Each row is a point on a landscape with many valleys, with its height.
From any point a ball rolls to the lowest of the 2 points nearest to it. It stops when none of these is lower. Distance is the straight distance between rows; heights are no part of it.
j_826 h=15.5: -5 -7 4 3 -4 -19 -3 -8 -2 -29 19 -9 9 -12 -8 12 -20 10 -1 5 0 -4 -13 11 -2
j_692 h=24.3: -16 4 -5 9 -7 22 -14 -8 -8 -8 9 -9 6 -11 -10 18 16 0 22 10 -27 7 2 18 -3
j_996 h=62.8: 12 18 6 -14 6 -12 19 7 -5 -15 -2 11 -2 -6 16 -6 -9 -16 -10 -5 28 10 12 -31 10
j_192 h=8.2: 0 10 -7 3 -4 4 27 15 8 0 -21 -4 6 -17 7 -2 -3 14 -30 19 -19 -28 -28 -13 2
j_6 h=31.8: 6 -6 8 0 6 -40 -9 0 -3 0 7 10 -3 -9 -13 -19 -25 2 -2 3 36 -19 -6 12 14
j_414 h=31.5: -24 4 0 -5 -8 14 5 6 -21 4 5 -5 9 -6 -21 -3 22 12 2 0 -16 4 -2 6 -1
j_888 h=15.6: -17 4 -5 6 -2 33 0 7 -5 17 -14 -4 3 -1 -9 4 31 10 1 13 -42 -6 -9 7 3
j_112 h=29.7: -8 0 -4 17 3 30 -4 -1 -9 3 -9 -1 3 -12 -3 12 20 -3 12 14 -29 -10 -8 17 -9
j_945 h=57.3: 20 10 15 -10 16 -8 -15 -13 8 -6 -18 17 -12 14 20 6 24 -21 1 -4 21 -8 19 -10 17
j_833 h=34.9: 1 -13 10 24 1 -5 12 7 -16 0 -15 -8 2 -34 2 -12 -16 -1 2 13 10 -25 -17 16 -11
j_952 h=57.4: -11 -14 5 -9 4 -16 -27 -1 -13 5 10 -2 -2 14 -27 -6 13 11 8 -4 8 0 2 18 14
j_10 h=9.3: 16 14 -14 -9 -12 -2 22 16 33 13 -9 4 -15 -8 15 -8 -30 -5 -16 -1 5 -6 4 -24 9
j_809 h=23.0: 3 -5 -8 13 -2 14 13 6 -2 3 -20 -7 -4 -16 13 2 -7 -11 3 2 0 3 2 -10 -15
j_297 h=28.1: -18 -17 -17 -5 -23 12 -15 -10 18 15 2 -26 5 18 -12 11 7 15 13 -7 -21 23 3 3 1
j_791 h=1.8: 8 7 -17 -2 -17 1 17 7 26 6 -24 -10 -12 -18 16 6 -19 -3 -12 3 -3 0 -1 -26 3
j_439 h=26.9: -11 6 -8 3 -27 10 17 -2 25 -4 21 -15 26 -15 -10 -15 -37 25 -4 17 -13 -13 -19 10 -1
j_962 h=15.2: 20 -11 -6 -5 -3 6 6 0 23 24 -8 -4 -11 26 29 -13 -18 -17 0 -15 18 20 25 -18 -11
j_431 h=14.3: 13 0 -10 11 -8 15 18 4 8 2 -38 -13 -12 -20 24 9 -2 -16 -4 2 1 1 -3 -23 -5
j_498 h=20.5: 17 -8 -5 -1 -2 -2 1 -6 14 8 16 -4 -3 31 18 2 -10 -15 1 -17 9 29 22 -8 -17
j_501 h=15.0: -8 1 9 -7 -6 -15 32 -5 -23 -46 2 -14 18 -14 5 13 -3 10 -13 -11 2 20 -13 -26 -11
j_874 h=23.5: 9 -11 -3 9 -2 -4 16 2 6 10 -30 -12 -5 -8 7 3 -17 4 -18 11 5 -18 -21 -10 -6
j_227 h=30.2: 20 -12 20 -1 20 -3 -28 -15 -12 8 -22 6 -11 35 10 9 26 -12 0 -1 13 -6 4 3 -13
j_108 h=8.1: 6 -11 2 -6 -5 11 -3 11 23 28 -17 2 -11 23 24 -12 4 -16 -3 -12 20 11 31 -17 2
j_843 h=55.0: -3 -4 11 -6 16 -16 -25 -3 -9 5 2 14 -10 17 -25 -2 22 9 4 1 3 -13 -4 22 20
j_936 h=28.7: -9 6 -9 4 -25 4 21 6 17 -5 32 -8 21 -31 -10 -26 -36 17 4 9 -6 1 -7 8 -3
j_824 h=3.6: -8 7 -10 3 -6 8 22 -2 -2 -26 8 -9 7 -14 6 14 -6 1 3 0 -7 20 0 -11 -14
j_573 h=9.8: -10 4 3 3 -10 2 38 -7 -10 -31 14 -16 18 -17 5 -1 -15 14 -3 -6 -6 25 -4 -15 -18
j_42 h=32.1: -12 -5 3 7 -7 11 -10 -21 -16 -18 1 -17 11 -7 -18 20 18 15 20 7 -25 4 -15 15 -8
j_651 h=50.9: 6 -4 14 1 18 -16 -31 -13 -4 -11 0 11 -13 6 -19 17 14 2 15 11 -2 -13 -14 28 6
j_907 h=26.6: -8 5 2 -3 -15 -13 24 9 6 0 32 0 20 -21 -16 -29 -30 17 -2 0 9 3 -2 6 4
j_938 h=59.2: -9 -19 0 -4 -1 -11 -33 3 4 12 4 -4 -11 13 -19 -4 13 5 20 -9 7 11 17 18 19
j_16 h=51.9: 17 3 -15 5 -4 7 -6 -5 43 4 10 3 -9 -4 18 15 -32 -11 0 4 -13 -4 -2 6 -7
j_391 h=47.3: -9 -4 -20 1 -20 17 3 0 17 -1 -32 -19 -4 -13 -3 11 16 14 4 -2 -25 11 -7 -12 5
j_387 h=17.2: 5 -1 1 3 -6 0 34 5 -3 -4 -22 -11 4 -14 11 -3 -15 10 -25 9 4 -11 -23 -19 -9
j_641 h=55.2: 8 -2 -16 9 -7 12 -14 -15 36 -3 -2 -11 -2 -5 6 26 -14 1 0 13 -25 -7 -14 12 -10
j_446 h=52.3: -12 -3 5 -1 -10 2 1 11 -34 -20 -19 -8 -2 -26 -2 0 31 -4 23 -16 -4 25 10 -12 8
j_68 h=21.3: 24 -4 1 -3 11 -15 -6 -13 7 -10 22 5 0 28 14 10 -14 -17 0 -11 13 18 11 -5 -15
j_957 h=29.6: -1 -11 -4 18 2 19 11 -11 -13 -1 -15 -16 3 -14 12 14 2 -6 7 0 -6 6 -3 -1 -24
j_360 h=21.0: 0 4 1 2 8 -1 -5 -5 -7 9 25 7 6 9 -3 -6 -19 3 -3 2 8 -5 2 13 -9
j_445 h=60.4: -2 17 -6 -7 -6 -7 -11 15 13 -4 3 19 -16 -19 -4 -7 5 -8 7 -7 0 -4 15 -4 27
j_281 h=24.2: -5 14 -3 -2 -5 -8 7 3 7 -2 26 9 7 -7 -7 -10 -27 10 -5 10 3 -4 -1 8 1
j_805 h=22.0: -2 -16 -13 8 -17 7 -19 -12 19 14 0 -19 -3 9 -5 6 -6 -2 20 -2 -17 11 7 16 -2
j_933 h=24.7: 24 7 4 -10 14 -15 -2 -10 -1 -26 18 11 1 23 18 14 -1 -22 -6 -10 24 18 15 -15 -8
j_101 h=33.2: -4 10 -1 -13 14 5 -12 4 -6 3 23 17 0 24 -2 4 21 -2 -3 -10 6 12 15 1 -2
j_7 h=42.7: 19 -10 0 -5 5 1 -16 -7 16 7 -16 0 -21 16 15 15 9 -20 2 -1 2 -6 7 -1 -1
j_941 h=49.1: 9 20 10 -7 22 -4 -15 2 8 9 -4 31 -6 17 2 -4 19 -11 -12 0 6 -27 6 0 17
j_238 h=31.0: -21 -6 -17 -8 -20 -1 6 -7 8 3 4 -19 8 3 -15 4 0 15 2 -9 -14 24 2 -9 1
j_574 h=28.6: 9 16 5 -19 15 -5 -3 -10 -10 -16 16 17 -1 24 8 15 19 -15 -7 -6 16 14 12 -17 0
j_698 h=42.2: -3 -4 -14 1 -18 21 17 0 5 -3 -38 -21 -3 -7 10 16 18 -1 3 -9 -18 24 2 -23 -9
j_147 h=25.3: 6 -15 -2 5 -3 -26 2 -7 1 -4 25 -11 8 6 -3 -3 -27 -3 5 -11 19 19 6 8 -2
j_426 h=41.5: 10 -21 6 5 4 -2 -10 -12 -16 2 -9 -13 -9 15 5 8 6 -8 10 -8 12 12 4 2 -11
j_653 h=38.2: 5 -10 8 15 -1 -19 7 7 -4 -5 -7 2 -3 -33 -3 -19 -23 2 -3 13 14 -35 -20 19 10
j_819 h=20.0: 18 -10 21 12 30 -9 -35 -15 -17 17 -13 21 -3 31 4 -5 10 -11 2 -1 18 -22 -1 15 -13
j_256 h=36.6: -15 12 2 -5 16 10 -12 6 -11 13 34 16 8 22 -12 -13 17 7 -1 -5 0 1 11 10 0
j_250 h=16.8: 3 1 -4 -13 -2 13 -2 13 12 24 -10 7 -10 21 9 -6 9 -4 -14 -8 6 2 16 -15 3
j_715 h=64.6: -4 -14 6 -11 -2 5 -15 6 8 15 -32 -1 -18 14 -7 3 29 1 5 -1 -5 1 13 -1 20
j_2 h=26.7: -12 2 -14 -6 -11 9 15 7 2 18 2 -8 2 2 -3 -11 -7 14 -10 0 -6 11 2 -8 -1
j_647 h=66.8: -6 25 0 -6 -5 13 43 19 -23 -13 12 10 12 -18 6 -10 6 6 -14 0 -8 15 0 -21 -7
j_795 h=45.3: -1 -22 6 8 -3 -4 -3 -3 -25 -3 -23 -17 -6 -6 -6 -1 10 -2 14 -7 15 15 8 -4 2
j_875 h=42.3: 6 17 3 10 25 -4 -20 0 2 17 30 37 7 19 -1 -19 -5 -7 1 -2 10 -20 6 13 -3
j_543 h=67.3: -10 -8 18 -18 1 2 -12 15 -4 16 -38 3 -15 12 -15 -7 36 13 -2 3 -8 -6 8 -2 33
j_70 h=19.5: -12 -17 5 -1 -8 -25 8 -10 -16 -13 17 -19 14 -2 -17 -4 -24 21 -3 1 10 -4 -18 10 -8
j_262 h=36.5: -14 -10 -12 17 -17 18 22 -9 -7 -11 -26 -27 12 -15 5 12 7 6 9 -7 -16 19 -4 -9 -19
j_804 h=64.7: 2 15 3 -3 6 -6 18 14 -11 -8 3 9 4 -14 3 -11 -3 -5 -13 1 16 -7 1 -12 4
j_891 h=46.7: 5 -3 15 0 16 -12 -12 -10 -13 -19 -4 8 -7 3 -11 17 7 12 2 16 -10 -22 -24 22 2
j_83 h=60.6: 21 24 7 -14 14 -7 2 -4 6 -14 -11 16 -10 -2 25 4 5 -28 -9 -1 21 -5 17 -24 16
j_830 h=47.1: 14 2 -5 -4 2 -5 -23 -4 29 4 7 9 -18 12 7 12 -7 -19 5 -3 4 -12 10 10 5
j_526 h=39.5: -7 21 3 7 24 10 -9 7 -5 21 39 27 18 24 -4 -28 0 1 -3 0 -1 -5 9 14 -5
j_119 h=58.2: -3 17 -2 -6 0 -3 -1 18 -6 -13 4 21 -6 -22 6 -8 8 -11 9 -13 11 11 24 -12 15
j_586 h=42.6: 1 -3 8 7 12 4 -9 -14 -11 -11 4 -3 1 1 -7 23 0 7 0 15 -13 -15 -24 18 -14
j_265 h=45.2: -7 18 6 4 19 -6 -21 9 5 15 18 35 -1 10 -3 -14 9 -4 -1 2 2 -26 6 11 15
j_84 h=49.8: 13 4 -11 3 1 -1 -1 0 24 5 10 5 -9 0 10 5 -19 -14 2 -2 3 3 6 -2 0
j_319 h=38.1: -8 -8 9 12 8 10 -8 -29 -23 -18 4 -15 10 -5 -11 21 3 9 12 9 -14 -9 -21 24 -20
j_841 h=53.3: 16 15 21 -9 26 -5 -23 -11 2 6 -17 35 -7 19 13 0 30 -16 -1 1 16 -23 15 -2 17
j_872 h=30.0: 6 -23 5 20 -2 -9 12 -2 -12 -1 -27 -15 1 -20 13 -5 -27 2 -6 10 10 -21 -22 3 -11
j_757 h=48.6: -12 -18 1 2 -12 8 4 1 -24 -1 -27 -19 -3 -11 -6 0 24 6 13 -11 -4 20 6 -9 -1
j_372 h=10.7: 14 -4 8 8 24 -6 -24 -11 -7 18 1 16 -3 26 1 -5 -6 -8 -6 0 13 -15 -5 12 -15
j_486 h=55.6: -5 14 2 -14 -3 -1 4 15 -23 -21 0 6 -2 -16 4 2 26 -11 7 -15 2 27 10 -22 17
j_477 h=52.6: -1 2 -15 5 -9 14 -6 -4 27 -3 -16 -8 -8 -11 1 18 5 2 7 7 -29 -3 -8 5 1
j_673 h=22.1: -13 9 -11 6 -20 3 17 8 20 1 4 -8 18 -19 -10 -11 -18 22 -16 23 -25 -26 -32 10 3
j_559 h=68.1: -1 25 2 2 19 23 34 13 -26 -1 18 18 12 -3 8 -11 12 -5 -13 4 -9 2 6 -12 -10
j_894 h=26.0: -27 1 -4 -5 -8 24 -3 13 -9 17 -2 -4 6 1 -18 -8 31 13 1 3 -30 2 0 4 11
j_15 h=22.4: -9 -16 5 -4 -9 -22 16 -6 -10 -7 24 -14 12 -1 -15 -13 -27 14 1 -9 18 17 0 -2 -2
j_860 h=28.5: 8 -10 3 -2 0 -33 -5 0 -3 -9 13 0 -1 -6 -7 -10 -25 -8 7 -10 28 -1 2 1 11
j_78 h=61.4: -12 -15 3 -14 -9 -7 -24 14 6 2 -10 -2 -17 -2 -14 0 25 0 17 -11 0 16 18 4 25
j_662 h=10.6: 0 2 -2 5 -4 -6 3 -4 -1 -29 16 -8 2 -15 2 17 -9 -5 2 2 -3 7 -3 0 -1
j_947 h=35.8: -22 3 2 -1 6 14 4 4 -28 14 21 2 12 14 -16 -12 20 8 -4 -3 -5 7 6 5 -6
j_225 h=22.7: -5 9 -9 -18 -7 10 10 18 11 28 6 5 -2 18 0 -11 3 11 -13 -5 -7 5 7 -14 6
j_96 h=36.7: 7 -14 7 -2 9 3 -29 -8 -3 10 -11 -1 -9 24 5 9 21 -9 11 -7 4 2 7 11 -5
j_682 h=16.3: -5 9 -6 -1 -6 -4 19 12 18 6 -6 -5 9 -8 -8 -5 -9 18 -26 22 -27 -36 -39 1 9
j_401 h=16.9: 15 0 2 2 17 -9 -13 -8 0 10 19 10 0 25 5 -2 -12 -10 -2 -5 15 0 5 4 -17
j_459 h=34.7: 6 -6 9 6 2 -26 -7 4 3 4 9 4 1 -12 -7 -14 -34 6 -3 11 13 -26 -19 20 9
j_122 h=15.1: -2 -8 -3 12 -5 13 -12 -9 3 1 6 -9 5 -5 -3 8 -3 -6 22 -2 -10 10 5 16 -6
j_179 h=65.7: 2 23 -2 -10 -5 2 36 18 -7 -9 7 12 3 -21 7 -12 -11 2 -19 1 8 1 -3 -21 2

For each start below, name the point where the ball stops.
j_653 -> j_824
j_391 -> j_791
j_830 -> j_372
j_445 -> j_372
j_238 -> j_108
j_15 -> j_824

Call two points neighbours if one is among the 2 nearest of the other. Go from one point of each pair to the other, from neighbour to neighbour, staying as low as possible. Name the highest point that can't be avoided.
j_122, j_108 -> j_238
j_192, j_372 -> j_936
j_824, j_192 -> j_653
j_824, j_791 -> j_84
j_888, j_692 -> j_112

For each start below, name every point that the ball comes to, in order.
j_477 -> j_391 > j_698 > j_262 > j_957 > j_809 > j_431 > j_791
j_833 -> j_872 > j_874 > j_387 > j_192
j_84 -> j_830 > j_7 > j_96 > j_227 > j_819 > j_372
